Each row is a point on a tangle of strands that fork, close into loops and nearly touch. The rows are in no order.
Points whose rows are less than 81.2 apart are linked; no others are. Some points are linked to none.
Z888: [19 18 -35 6 7 22 -3 -12 -10 10 5 -11 10 6 -7 -20 -7 -28 -6 2 -27 18 -3 4 2 4 10 3 -7 15 3 -9 11 11 1 -5 -8 11 35 9 6 29 -4 -1 -1 12 0 -20 -24 15 4]
Z715: [-5 -2 9 8 -4 4 -7 3 10 7 -10 20 -19 4 5 13 -3 6 3 1 5 2 13 11 -4 -16 -13 13 4 0 -6 12 -10 0 6 -15 -5 -12 -5 -2 -6 -2 12 -2 11 -4 8 2 -1 -13 -15]
Z359: [-5 -19 9 0 -3 -4 -13 4 3 -21 5 32 -17 -25 22 35 -10 17 -19 7 8 24 1 14 2 7 -12 14 -2 -14 -1 15 -24 14 -7 15 -13 -27 -35 8 2 2 31 2 -12 -7 -8 7 7 10 10]
Z226: [22 -5 -2 9 10 4 16 1 21 -1 -10 22 5 14 -9 7 -7 -5 -24 16 14 12 -15 -12 -9 17 19 -1 20 -14 5 1 -7 8 -6 11 -7 -6 -20 16 4 -27 10 -11 -1 8 -5 -2 29 -12 -8]
Z782: [10 -15 7 12 -11 0 19 -12 17 -4 17 -9 18 7 -4 21 -1 4 -9 -7 9 -13 -10 -32 1 -16 16 -31 1 -16 6 8 31 -18 -4 -2 -4 -1 -28 -3 2 0 -3 7 12 17 24 6 8 0 -22]
Z470: [-5 9 -6 3 9 14 -7 4 23 13 -20 0 4 4 9 -2 0 -15 1 2 -14 -6 -1 6 -25 5 1 26 18 0 -10 16 -9 11 17 -13 -1 27 -11 -2 4 -13 28 -11 -4 -8 4 12 -36 -28 11]
Z278: [14 0 -15 -23 0 -6 -16 13 12 9 -9 15 -4 0 16 -18 0 -8 -23 4 -3 7 -9 3 -17 24 10 27 12 14 7 10 -29 15 -12 -10 -6 8 -15 13 -1 -37 27 -18 -10 -25 -19 4 18 -19 13]
Z739: [2 11 -9 13 1 5 5 -4 -30 -4 2 -13 3 8 -23 1 -1 8 -4 2 -6 -3 7 -20 21 -7 -6 -14 -24 1 6 -30 -4 -5 16 13 10 4 19 -10 19 21 -31 9 -11 28 10 -5 9 3 3]
Z652: [-5 11 -3 1 30 10 5 19 -9 -8 -18 -9 19 -2 -12 -11 4 7 34 -27 -10 3 -1 25 -4 2 -16 15 -16 5 -12 -6 -2 -16 23 -6 6 24 -3 1 -10 7 -32 -1 -28 -6 2 0 -7 9 -10]
Z663: [-2 16 -8 14 -2 11 -11 -4 2 18 -7 -4 -12 2 26 18 4 -13 -6 13 -10 -7 2 8 -12 5 0 17 -4 -1 14 21 -10 20 25 -5 -2 16 -8 1 11 -5 31 -2 0 3 9 4 -30 -18 20]
Z959: [-4 -18 2 9 2 0 10 -14 2 -5 0 22 2 3 -5 -3 -17 -12 9 -2 -6 18 12 11 -1 -4 -4 0 20 -11 -21 -3 17 -4 1 5 -15 -26 30 3 -2 30 15 -2 15 -5 0 -6 -18 -2 -5]
Z41: [-5 -15 -6 -21 3 -12 -8 19 -8 -4 -5 10 -11 -5 -6 -15 8 7 -1 1 4 9 5 13 -1 14 -2 10 -6 6 -14 -1 -11 2 -5 -13 0 -5 11 7 -4 -9 -6 -10 -15 -25 -18 2 12 5 -4]
Z995: [-22 -20 13 -4 2 -27 -1 8 -4 -10 2 11 -23 -14 -8 13 -6 15 -19 14 15 2 14 6 1 12 -7 -9 -3 -24 -13 8 8 -1 -2 8 4 -31 7 -5 5 2 16 -1 -6 -4 3 20 11 4 10]
Z505: [12 -3 5 -21 2 4 -15 12 21 9 -14 15 -5 2 11 -14 15 6 6 5 5 11 -19 11 -11 14 -1 30 -2 16 -1 10 -32 12 -16 -5 2 25 -27 13 -6 -47 4 -26 -4 -16 -18 -2 27 -2 0]
Z69: [-9 18 -13 12 -10 2 3 -6 -28 -10 4 -13 5 -10 26 29 11 2 17 -10 -3 1 1 6 20 1 -12 -1 -14 7 18 -2 -13 18 12 12 2 -7 5 2 11 18 -11 18 -20 14 -10 -16 -35 6 20]
Z94: [4 16 -19 6 -4 7 8 2 19 15 3 6 17 16 -8 -9 -16 -11 -21 11 -16 11 -7 -8 0 9 21 -6 19 14 14 -20 -2 -2 -8 -4 -7 5 -14 11 4 -4 -22 -4 -3 21 -1 -9 18 0 -9]
Z816: [14 -9 -4 -5 13 23 7 9 13 0 -5 -26 24 7 -21 -22 12 -20 26 -16 -14 -12 -18 -10 -11 -3 7 -3 -1 -5 -19 8 14 -5 8 -11 7 31 -14 -8 -3 -10 -13 -9 -16 -13 4 1 -16 -5 -10]
Z921: [5 15 -10 15 -7 2 -7 3 -9 4 0 1 -11 -10 32 29 5 4 -19 7 2 -5 -1 0 0 6 1 11 -8 -7 23 26 -24 20 15 -2 -4 -5 -31 15 11 -14 27 6 -5 0 6 -2 -3 -9 18]
Z845: [-10 -24 26 -14 1 -32 -13 21 11 -6 -12 27 -23 -6 -14 -13 17 4 -1 -9 29 -33 -9 -9 -5 -3 -17 10 7 -5 -24 19 4 14 -23 -24 1 -10 -11 -7 5 -38 15 -4 10 -34 -5 23 12 12 0]
Z665: [-2 -20 14 -8 -8 -7 -9 -5 4 3 -23 14 -21 -2 2 -4 8 -17 -4 4 20 -26 1 -13 -13 -1 -10 16 11 -22 -19 23 -3 13 -1 -7 0 -7 8 -8 0 -16 48 0 37 -37 0 12 -22 -31 16]
Z60: [2 5 -22 6 -1 7 -5 -22 -24 3 14 -4 6 -3 -1 -2 -13 -16 -10 10 -26 22 2 5 7 2 5 -3 -8 7 7 -13 7 11 1 6 -8 -11 27 4 9 38 7 3 3 8 2 -18 -20 13 16]
Z172: [12 -23 -8 -17 4 -3 3 2 -8 -5 -11 -11 6 10 -21 -32 -3 -16 -3 9 10 -1 2 -18 -20 29 11 -2 -6 -17 -9 -21 10 4 8 15 8 18 20 -9 -1 -9 -2 -2 -12 -8 -7 26 11 -24 4]
Z840: [-2 -7 0 -5 -15 -22 12 2 -7 -1 11 -10 -11 -5 6 -3 13 11 -3 -2 22 -24 12 -14 9 -6 1 -21 -4 -5 5 9 18 -16 -6 -20 7 -10 9 -3 -7 -8 -7 4 13 -10 1 1 16 0 -9]
Z730: [-5 9 -4 8 4 3 -19 -16 -19 2 22 9 -1 -15 9 18 -10 5 -15 18 -34 37 6 22 8 -11 0 7 -5 20 11 -11 -5 9 -4 11 -4 -17 4 5 0 31 10 3 1 13 6 -15 -11 22 13]
Z115: [-14 5 2 9 -26 -25 -16 -21 -10 3 27 12 2 -12 35 10 -5 6 -6 5 -16 7 11 2 8 -33 -1 -15 19 6 1 19 9 -10 0 -7 -1 -20 2 -20 1 14 25 13 42 7 11 -23 -8 -3 -1]
Z984: [-6 -17 -7 -2 -14 -19 5 -16 -3 -4 8 8 -4 2 4 -6 -23 -17 -16 5 10 9 18 -1 -2 15 4 -15 15 -19 -8 -7 38 -9 -4 6 -8 -37 35 1 -1 30 19 3 24 1 7 7 -6 0 3]
Z375: [-3 3 2 -17 -17 -1 0 -17 -1 3 23 -33 0 4 16 -9 7 1 31 -9 -1 -20 -3 -2 -3 -9 6 -10 -10 14 16 7 -6 6 -18 6 -5 17 -3 -12 -6 2 -8 5 7 -10 -17 -5 -9 3 17]
Z215: [-12 32 -1 -7 6 17 -14 12 -1 -1 5 -18 4 3 -7 -1 -7 4 26 -17 -20 6 -12 8 7 6 -7 1 -17 22 9 -14 -29 8 -3 25 7 11 -7 2 7 17 -35 10 -34 16 -12 -6 -7 17 19]
Z95: [-12 -17 9 0 9 4 12 2 -11 -3 -8 2 4 1 -26 -17 -6 -6 28 -13 -3 -4 7 9 0 -11 -12 -5 -2 -10 -29 2 11 -16 11 -3 -2 -9 25 -1 -1 28 -7 5 3 -18 6 2 -14 -4 -4]
Z651: [-21 -30 20 -22 -15 -27 -11 5 -7 -10 0 11 -26 -12 -11 -3 -6 5 5 5 18 -7 8 6 4 7 -20 -4 -2 -17 -22 7 4 7 -16 5 -1 -37 21 -8 3 4 16 0 7 -28 -9 17 7 4 19]
Z154: [26 -3 -4 11 24 29 13 -6 17 1 -18 12 13 8 -27 -12 -4 -9 -1 3 -16 29 -12 4 -3 6 7 12 1 -2 -20 -8 1 -4 -6 13 -1 14 12 19 -3 14 -14 -15 -10 16 -1 -10 -4 5 -20]
Z282: [0 -8 5 18 -10 -20 -11 -4 15 -4 13 47 -4 -10 25 17 -23 4 -38 9 -7 21 6 3 -10 -12 2 3 27 -13 0 12 -6 -1 -13 10 -5 -34 -16 0 4 -9 44 1 18 9 1 -2 12 -9 -1]
Z22: [4 -5 -8 -6 -3 -23 7 8 -6 0 -2 8 -7 -9 17 2 17 10 -15 -1 16 -19 -5 -7 6 4 4 -1 2 -5 8 22 -22 8 -5 -17 -4 -8 -17 9 6 -43 19 -3 3 -24 -16 -8 17 -4 7]
Z584: [-12 19 0 -7 -9 2 -15 10 -9 -11 -8 13 -7 -18 30 32 1 24 3 -10 4 18 11 24 16 -7 -22 14 -1 22 6 -8 -37 4 -9 0 -4 -28 -19 13 -8 10 -10 16 -14 1 -9 -12 -3 9 -8]
Z446: [-5 -25 10 11 -7 4 28 -17 -7 -6 13 -24 21 7 -12 2 2 -2 13 -10 14 -31 -2 -33 5 -21 0 -34 -9 -17 2 -16 30 -19 -1 8 4 6 0 -11 2 9 -15 5 6 12 22 11 3 -11 -11]
Z364: [28 -7 -2 5 21 27 18 3 19 -6 -19 -1 20 17 -25 -8 9 -13 12 -6 -2 19 -21 -9 -6 15 9 11 6 -13 -22 -3 4 -2 8 1 3 28 -13 10 2 -4 -15 -17 -23 6 2 -4 3 2 -17]
Z27: [-3 36 -15 5 2 25 -17 11 1 1 11 -5 2 7 3 11 -14 -10 12 -13 -21 21 -12 6 19 7 -15 10 -17 30 26 -21 -23 18 -6 23 4 3 -1 10 16 18 -32 5 -38 33 -9 -20 -5 31 21]
Z369: [-7 8 -11 4 4 -3 16 3 -22 -4 4 -46 20 -8 6 1 23 1 12 -15 0 -25 4 -11 5 6 7 -14 -14 0 12 -3 30 -15 23 -17 20 28 -1 -3 -6 -2 -21 3 -9 4 15 0 -13 6 -3]
Z608: [-18 -9 8 -9 -13 -27 9 -9 -16 -8 4 -6 -5 -18 25 10 20 16 8 -4 15 -29 0 -7 7 -3 -7 -5 -1 -2 7 17 -20 10 -11 -1 -3 -9 -10 -3 -1 -24 17 10 9 -23 -19 1 -6 -11 22]
Z484: [-11 0 -8 -16 19 -5 -2 19 -17 -3 -13 1 11 -1 -3 -28 4 7 25 -14 -7 9 7 31 -3 7 -9 14 -8 18 -11 -16 -5 -9 12 -9 3 15 21 -2 -15 4 -25 -9 -19 -18 -16 -5 3 6 -3]
Z337: [14 5 -3 16 7 13 15 -19 5 6 7 -7 12 17 -11 -11 -14 -11 2 -8 -2 2 7 -6 -5 -19 5 -10 -3 8 5 -11 42 -24 8 -10 -9 16 33 0 -10 34 -6 2 25 26 24 -3 -3 14 -27]
Z32: [-19 -1 1 7 -9 5 14 -17 -20 9 10 -33 17 3 -5 -9 -3 -15 31 -6 -11 -24 2 -5 5 -13 -6 -21 -7 -5 7 -12 11 -5 13 14 7 9 19 -14 11 22 -12 9 11 9 12 0 -25 -14 18]
Z788: [11 3 -9 18 -11 -11 -2 0 2 1 9 21 -4 -7 21 22 -13 2 -40 10 -3 8 2 -10 -3 2 14 -5 10 -14 20 18 -5 5 0 3 -4 -26 -25 14 9 -15 34 8 13 8 6 2 17 -8 6]
Z387: [17 -21 -1 -22 -11 -9 -6 11 19 -8 -2 20 -19 -3 -32 -9 -15 -2 -35 11 10 7 -8 -21 -2 19 8 -7 7 -15 -8 -2 -9 1 -28 8 -4 -28 -1 2 5 -15 5 -1 -3 -15 -13 12 39 -4 -4]
Z621: [-10 11 -8 -1 0 12 -9 -1 8 21 2 10 -4 8 13 -2 3 -1 12 8 -19 5 -6 16 -1 -6 -3 12 1 22 8 2 -32 13 -1 1 -2 8 -1 1 7 -11 0 -15 -10 7 -17 -16 -12 -6 11]
Z769: [-25 8 20 -20 3 -1 -4 9 -25 -5 -7 -21 1 -2 2 -11 11 14 51 -17 11 -22 6 23 4 -11 -21 -1 -8 15 -6 -12 -13 -10 14 9 6 10 17 -18 -15 12 -22 15 -2 -25 -11 6 -18 -5 7]
Z975: [4 33 -5 23 19 13 1 -1 -12 6 0 -6 7 1 -18 7 -11 5 3 -8 -25 20 2 12 8 -14 -7 9 -19 19 16 -10 18 -9 17 -4 3 17 16 7 -2 31 -20 12 -2 27 26 -9 -5 28 -7]
Z144: [3 -19 -3 -20 -13 -11 -3 -3 -2 -7 11 1 -17 0 -16 -19 -21 -3 -26 14 7 6 11 -11 -5 18 7 -11 -8 -10 4 -18 5 -1 -18 12 -6 -18 23 -4 -2 14 0 1 1 -6 -9 15 29 2 4]
Z309: [13 24 -10 27 0 19 -9 9 -6 5 -3 12 -8 -1 23 42 1 -1 -18 13 -1 17 -9 12 10 2 -3 16 -5 -1 26 11 -22 23 23 0 -1 -4 -29 21 16 -10 12 2 -16 19 11 -12 3 -1 6]
Z463: [10 -14 -11 -16 -4 -20 2 9 -2 0 -10 8 -5 -9 0 -6 5 -6 -29 5 9 -12 -7 -16 -8 26 9 5 1 -19 3 18 -18 13 -6 -4 -2 -11 -14 11 10 -39 29 -4 -1 -29 -13 9 15 -19 16]
Z394: [-11 18 1 -27 -4 16 -28 18 0 6 4 -24 -3 3 4 -19 7 3 41 -15 -13 -9 -15 13 -3 0 -10 3 -22 23 -4 1 -34 7 0 9 8 24 2 -13 -3 -1 -25 6 -22 -9 -25 1 -9 4 16]
Z318: [24 -17 -6 0 3 -7 12 -1 19 -6 -3 26 -2 6 -19 -2 -5 -2 -37 14 16 10 -8 -18 2 10 18 -13 18 -24 -12 0 5 -1 -21 9 -9 -26 1 7 8 -18 7 -8 2 2 -8 -2 25 -3 -16]
Z211: [-4 2 -10 -15 -12 -9 -11 21 -12 -3 7 8 -16 -12 -2 0 0 12 -32 10 -5 8 10 3 17 9 2 4 2 12 5 -10 -29 -2 -12 -16 1 -22 1 9 -1 -3 -10 -4 -11 -14 -20 -11 28 2 0]
Z801: [-3 3 -8 -13 7 8 -6 7 -22 1 2 -43 19 5 -5 -35 7 -15 38 -14 -17 -16 -9 3 -6 4 -2 -12 -22 -1 -1 -13 6 -5 24 12 20 36 19 -27 3 -3 -22 -1 -22 -2 -4 8 -14 -7 21]
Z63: [-21 3 19 -18 -13 -25 -9 9 -6 -8 9 10 -20 -15 11 -9 5 30 4 -2 14 -4 16 13 20 -20 -12 -7 9 18 -9 3 -14 -11 -24 -11 -5 -22 15 -10 -17 6 -14 5 16 -15 -21 -8 13 13 0]
Z543: [-3 -3 1 -1 17 23 3 6 2 6 -20 9 9 5 -30 -23 -10 -14 29 -11 -16 6 -2 19 -10 -6 -12 14 7 3 -27 -4 -7 -7 11 1 -1 6 26 0 -5 20 -5 -3 -3 -12 -2 -4 -26 -16 -5]
Z266: [-25 7 33 -1 4 -19 3 -5 -4 -12 9 -2 -10 -15 16 11 15 35 24 -11 16 -9 16 16 10 -31 -11 -8 11 13 -12 12 3 -19 -9 -4 -3 -9 2 -13 -19 12 -1 6 20 -6 0 -3 -13 15 -7]
Z743: [-12 -24 20 -27 -22 -34 -14 1 -1 4 -2 18 -29 -5 -11 -21 -2 -8 -8 9 22 -20 0 -3 6 2 -13 -11 15 -17 -19 13 9 8 -24 -3 -4 -36 32 -16 4 -10 30 -2 37 -38 -8 12 10 -7 20]
Z598: [-11 -26 18 -15 -12 -11 -1 0 -9 6 -4 -13 -10 -4 -14 -15 12 -6 14 4 8 -29 -2 -13 -9 5 -2 -6 -9 -18 -13 8 2 4 1 -1 10 5 2 -14 -2 -14 6 8 12 -29 2 25 -3 -22 14]
Z582: [12 -12 -3 -3 -20 -7 2 -11 24 14 10 -1 9 -1 -5 -3 -3 -4 -26 1 8 -15 0 -26 -5 -23 20 -33 11 -9 0 15 39 -27 -15 -19 -4 -8 -1 -8 -6 3 9 8 42 7 22 4 0 -8 -31]
Z286: [-14 -14 24 -10 -10 -34 17 2 -16 -11 6 -12 -10 -15 20 2 22 13 10 -7 40 -44 7 -11 8 -6 -10 -16 -4 -10 11 10 8 -1 -15 -6 11 -14 9 -9 -14 -34 10 8 18 -24 -12 7 12 -7 11]
Z14: [23 1 -21 -3 -5 10 5 -23 19 11 -10 -14 15 8 -10 -20 0 -22 -19 9 4 -12 -3 -23 -10 -3 29 -16 18 -8 -4 -1 23 -2 -12 -3 -6 5 23 -2 -6 10 5 11 28 4 3 -4 -27 -23 -19]
Z444: [-9 28 -5 27 15 19 10 1 22 20 4 -9 17 13 -1 13 -9 -13 14 -2 -27 0 -12 11 -4 -6 6 5 7 14 25 -7 13 3 19 1 3 27 -4 2 12 -5 -12 -6 -11 37 16 -4 -23 6 1]
Z152: [-4 -3 18 1 23 -3 10 13 -6 -19 -12 2 -7 3 -2 15 11 26 15 -8 29 4 10 14 3 9 -12 7 -15 -8 -4 -9 5 -11 13 8 3 7 -1 1 -9 4 -25 -2 -28 4 1 14 13 17 -15]
Z792: [-4 -4 0 17 -19 -17 -8 -16 13 8 18 33 9 -4 24 6 -18 -1 -18 6 -15 12 7 1 -6 -29 7 -9 32 -3 -8 11 16 -10 -8 -7 -7 -22 -1 -10 -1 3 30 6 39 14 10 -11 -5 -8 -15]
Z39: [13 0 -6 -3 -3 16 4 2 18 4 1 -30 14 11 -11 -3 12 -15 8 -7 -5 -19 -18 -22 -7 9 18 -8 2 -12 -2 14 9 0 7 -10 6 26 -35 -5 7 -22 -4 -6 -9 -6 6 5 -6 -7 -1]
Z171: [13 28 -9 3 11 13 -3 11 3 3 -6 -6 5 12 5 0 5 2 2 2 -6 25 -6 13 6 24 6 20 -5 23 18 -16 -11 0 8 -5 10 25 -19 19 -3 -11 -32 -13 -25 17 1 -9 29 19 -6]
Z67: [12 -10 13 9 9 9 16 0 15 -3 -3 8 -2 9 2 22 6 7 -8 9 15 3 -16 -7 -7 7 8 4 -2 -19 8 18 -15 13 4 13 -9 8 -39 7 4 -26 16 -9 -4 1 -3 1 20 -6 5]
Z455: [-5 5 13 4 8 -10 5 12 1 -12 -1 10 -12 -4 2 22 5 29 -7 0 14 16 10 10 13 2 -3 1 0 1 -1 -1 -4 -12 -4 2 3 -18 -14 11 -6 0 -20 -1 -17 10 2 3 26 22 -15]
Z129: [22 5 -33 -2 -1 16 5 -17 6 9 1 -29 22 10 -4 -30 -3 -33 -2 -3 -9 -3 -6 -16 -11 11 23 -11 -5 0 4 -5 25 5 -4 -2 -5 20 14 -2 3 10 -3 2 1 9 1 -3 -22 -1 -5]
Z977: [-30 10 25 -6 7 -9 7 3 -16 -14 -8 -14 1 -15 16 15 22 31 30 -12 18 -23 13 16 9 -14 -16 0 4 13 -4 0 -11 -8 8 -1 2 4 -4 -13 -13 -1 -7 13 -1 -13 -7 5 -30 -1 -1]
Z790: [11 -14 7 6 -1 0 3 -7 15 3 -16 18 -7 5 -4 4 -7 -14 -13 9 15 -8 5 -12 -17 0 6 8 25 -21 -15 13 5 12 -4 8 -3 -12 12 -1 -5 -6 37 4 25 -14 -5 9 -20 -38 5]
Z538: [-16 -10 4 6 -10 -28 -3 1 1 -2 8 7 -15 -9 1 14 -10 7 -24 10 11 3 20 3 2 1 -1 -17 6 -24 -10 12 34 -14 2 -1 5 -34 20 -4 4 14 19 -1 13 9 16 15 6 5 -1]
Z520: [5 -4 -7 2 -15 -1 -14 14 -5 -4 12 21 -18 -5 -1 11 -20 -3 -38 13 -4 23 14 1 10 0 -3 5 4 6 15 -22 -21 1 -10 -3 2 -40 8 2 -3 9 4 -3 -6 6 -9 -13 29 -9 -1]
Z320: [4 15 -7 8 -11 12 -21 -19 13 13 17 7 -3 -7 6 9 -16 -4 -15 13 -38 25 -2 1 -9 -9 10 5 2 10 3 14 -3 8 -11 5 -9 -3 -20 4 4 20 17 9 13 14 11 -4 -16 9 6]
Z138: [-16 9 18 -22 1 10 -14 3 -5 4 5 -20 -5 1 5 -20 14 9 50 -13 -5 -19 -6 17 -1 -21 -14 0 -10 26 -10 6 -16 -5 -4 0 5 23 3 -15 -15 5 -13 1 6 -22 -14 -4 -15 4 6]
Z680: [-2 -22 15 -18 -11 -33 -7 11 17 5 -6 23 -23 -3 -14 -21 5 -8 -14 -2 27 -34 -1 -13 -6 -8 -6 -3 17 -11 -16 19 21 3 -27 -17 -2 -20 9 -13 0 -28 22 -2 32 -32 -5 21 11 -2 2]
Z909: [18 6 -27 13 8 15 18 -19 -8 0 2 -24 29 20 -9 -27 -8 -26 2 -13 -1 -14 2 -24 -2 0 4 -12 -13 7 9 -27 32 -6 12 -5 -3 30 24 -4 8 18 -14 -4 2 26 12 -5 -8 11 -15]
Z635: [7 -7 23 23 3 9 10 -6 21 -4 5 13 -3 -2 16 34 10 17 -6 6 8 -2 -10 -5 -2 -20 -1 3 2 -16 0 28 -7 4 4 2 -11 11 -47 -1 0 -21 21 -8 9 6 10 -2 4 1 -4]
Z44: [21 17 -15 -2 14 8 -2 11 -7 -4 -4 -27 15 18 -3 -14 10 -5 4 -3 -2 11 -8 -4 -5 22 13 6 -11 6 10 -18 11 -1 23 -2 12 42 -6 -5 3 -16 -28 -12 -29 17 5 1 22 9 -4]
Z204: [-1 6 -8 3 -2 -7 9 1 -16 -2 5 -22 -3 -4 6 3 17 8 5 -6 5 -10 11 -3 8 1 4 -5 -12 4 4 8 14 -11 12 -19 9 8 2 2 -6 2 -14 4 -2 -4 3 -2 -3 8 -9]
Z531: [-5 18 1 7 16 3 10 11 -18 -18 -13 -10 9 2 2 17 4 18 18 -18 12 6 9 12 6 16 -10 15 -16 6 14 -21 -2 -3 24 11 6 15 -9 4 -1 12 -31 7 -34 9 0 4 -2 15 -3]
Z737: [-26 -18 30 -22 0 -24 -18 16 -9 -10 -12 17 -25 -11 3 -9 29 13 25 -12 32 -37 -1 3 6 -20 -29 8 3 12 -22 9 -13 11 -15 -24 2 -3 -4 -15 -8 -24 8 5 18 -38 -7 12 -3 10 -1]
Z461: [10 -17 -1 0 -4 -3 11 -14 18 7 -10 6 9 6 -17 -11 -6 -16 -14 10 14 -18 0 -22 -12 -10 17 -12 31 -20 -17 -1 19 0 -14 5 -1 -11 19 -9 -3 -3 18 9 30 -6 1 8 -19 -37 -8]
Z133: [5 5 -7 21 22 22 7 -3 5 3 -11 22 12 -6 -18 8 -11 -2 -3 4 -33 37 -6 20 6 0 -3 14 2 4 -7 -11 -7 -3 7 6 0 -2 3 20 3 19 -10 -10 -13 20 6 -16 -10 13 -13]
Z353: [-1 11 0 -9 -17 5 -14 -18 17 20 17 -12 -9 6 5 -12 -6 1 3 6 -23 -6 -3 -2 -12 -12 12 -5 -3 13 7 15 -5 2 -18 1 -12 12 -14 -10 -2 7 7 2 23 -3 -2 2 -6 1 9]
Z315: [-16 -23 9 -4 -14 -6 18 -23 -13 3 18 -24 15 4 -5 -13 -1 -5 23 0 9 -30 1 -12 4 -22 2 -33 -1 -8 3 -11 14 -10 -9 12 0 -3 13 -19 2 7 -7 7 19 -3 4 3 -4 -14 5]
Z327: [-8 25 14 11 1 -3 -5 5 -2 -11 -1 8 -5 -16 19 26 6 33 4 -7 1 20 13 19 14 -12 -9 10 0 17 1 1 -12 -9 -2 0 1 -12 -18 11 -10 10 -19 12 -6 16 4 -8 1 21 -18]
Z51: [19 13 -9 25 3 13 15 -10 18 13 4 11 17 16 4 14 -4 -8 -19 18 -7 16 -20 -5 0 6 24 -5 20 3 15 -4 4 4 -4 2 -8 8 -25 18 7 -20 -5 -9 1 30 7 -15 17 4 -11]
Z132: [7 13 -2 15 8 5 -2 -2 -18 -4 3 11 -10 0 -12 -1 -11 3 -11 -1 -7 25 22 11 18 -14 -10 4 -15 10 3 -15 21 -16 8 -9 -1 -9 40 4 -7 41 -15 1 6 20 16 -13 11 26 -17]
Z232: [-10 26 -5 23 15 19 -3 -2 3 12 -3 4 9 2 -6 15 -13 -5 15 -2 -34 17 -3 22 3 -8 -9 14 -6 13 12 -5 -3 4 19 4 -2 9 2 3 11 20 -8 5 -15 25 12 -11 -25 10 6]
Z240: [-10 11 -7 25 0 12 14 -9 0 11 9 -27 18 12 -10 16 -10 -17 10 0 -14 -15 -6 -16 0 -4 5 -15 -9 -6 25 -10 24 10 24 13 6 21 5 -10 20 9 -7 8 -4 36 23 2 -27 -7 15]
Z547: [11 11 0 16 -1 6 -7 9 -3 -4 1 24 -9 -2 6 31 -10 7 -25 13 1 33 1 6 14 3 -2 12 4 5 18 -11 -20 4 4 3 5 -24 -21 14 4 -2 -1 -3 -12 21 7 -12 31 3 -9]
Z350: [13 -3 -3 4 13 2 10 -5 4 1 1 7 -8 10 -12 -19 -8 1 -12 3 6 13 16 5 2 -3 4 -4 -3 -1 -10 -8 31 -22 -5 -9 -7 -1 36 6 -12 25 -13 -13 6 11 7 0 13 24 -24]
Z930: [-1 -1 3 -7 9 1 7 5 -25 -16 -2 -50 21 -8 3 -7 29 5 24 -12 1 -19 -6 -6 -1 14 0 -7 -23 -13 1 -5 18 -6 25 1 21 41 -7 -16 -7 -10 -21 0 -22 -6 3 12 -11 0 7]
Z491: [18 -22 -20 -18 -7 -3 9 -18 -8 -12 -2 -13 7 9 -16 -30 -18 -19 -23 9 14 -1 3 -35 -10 36 13 -10 -13 -18 2 -27 8 6 -10 20 -4 3 15 -1 8 8 -4 5 -7 3 -6 21 22 -6 1]
Z143: [9 10 7 -1 3 14 0 7 20 10 -12 12 1 8 9 5 7 6 4 8 -3 25 -10 16 6 16 -3 20 0 16 5 -5 -23 -1 -8 2 7 15 -29 27 -8 -23 -23 -20 -11 10 -3 -10 31 11 -10]
Z412: [-14 1 4 -12 -5 -1 -26 8 -3 -11 5 24 -16 -26 29 34 -5 20 -20 5 -4 23 5 22 7 3 -18 20 2 16 8 -4 -45 7 -16 6 -5 -31 -29 14 -4 3 16 1 -14 -2 -10 -4 8 11 5]
Z218: [-10 -8 5 -11 7 13 -13 5 18 10 -23 20 -1 6 -9 -15 -6 -11 19 -3 -12 7 -5 13 -20 2 -11 27 13 10 -27 3 -18 11 -1 -4 -6 9 1 3 -4 0 15 -8 -1 -21 -9 8 -25 -20 4]
Z321: [20 0 4 13 -3 19 19 -5 9 -7 11 -24 9 7 0 27 17 0 4 -6 9 -15 -15 -23 4 -2 12 -14 -5 -13 8 16 16 -6 8 -8 2 19 -39 1 2 -9 -7 -3 -6 6 16 -6 6 8 -12]
Z924: [12 -3 -7 -11 15 3 2 10 -3 2 -7 -6 2 17 -15 -17 -1 -3 -5 11 1 10 -2 -6 -16 24 14 7 -6 -2 3 -19 -4 6 15 9 8 22 5 -4 -1 -17 -9 -10 -23 2 -7 12 22 -14 -2]

A piece is two or more points that can be reached from each other along the links. Count, over all rows, the pieces, the separate loops (a circle has one, a figure eight two, a Y none), the forks (points with three links) and the tips (points with one).
pieces: 3
loops: 2
forks: 8
tips: 10

A tip is a point with one link. Name the tips that can be reached along the links from each point below, in the order of the rows.
Z888: Z665, Z27, Z63, Z582
Z226: Z94, Z801, Z635
Z282: Z359, Z115, Z737

How many points has the smallest loop of links through each point below? Write - if it is on no loop.
Z364: 13
Z337: -
Z41: 9
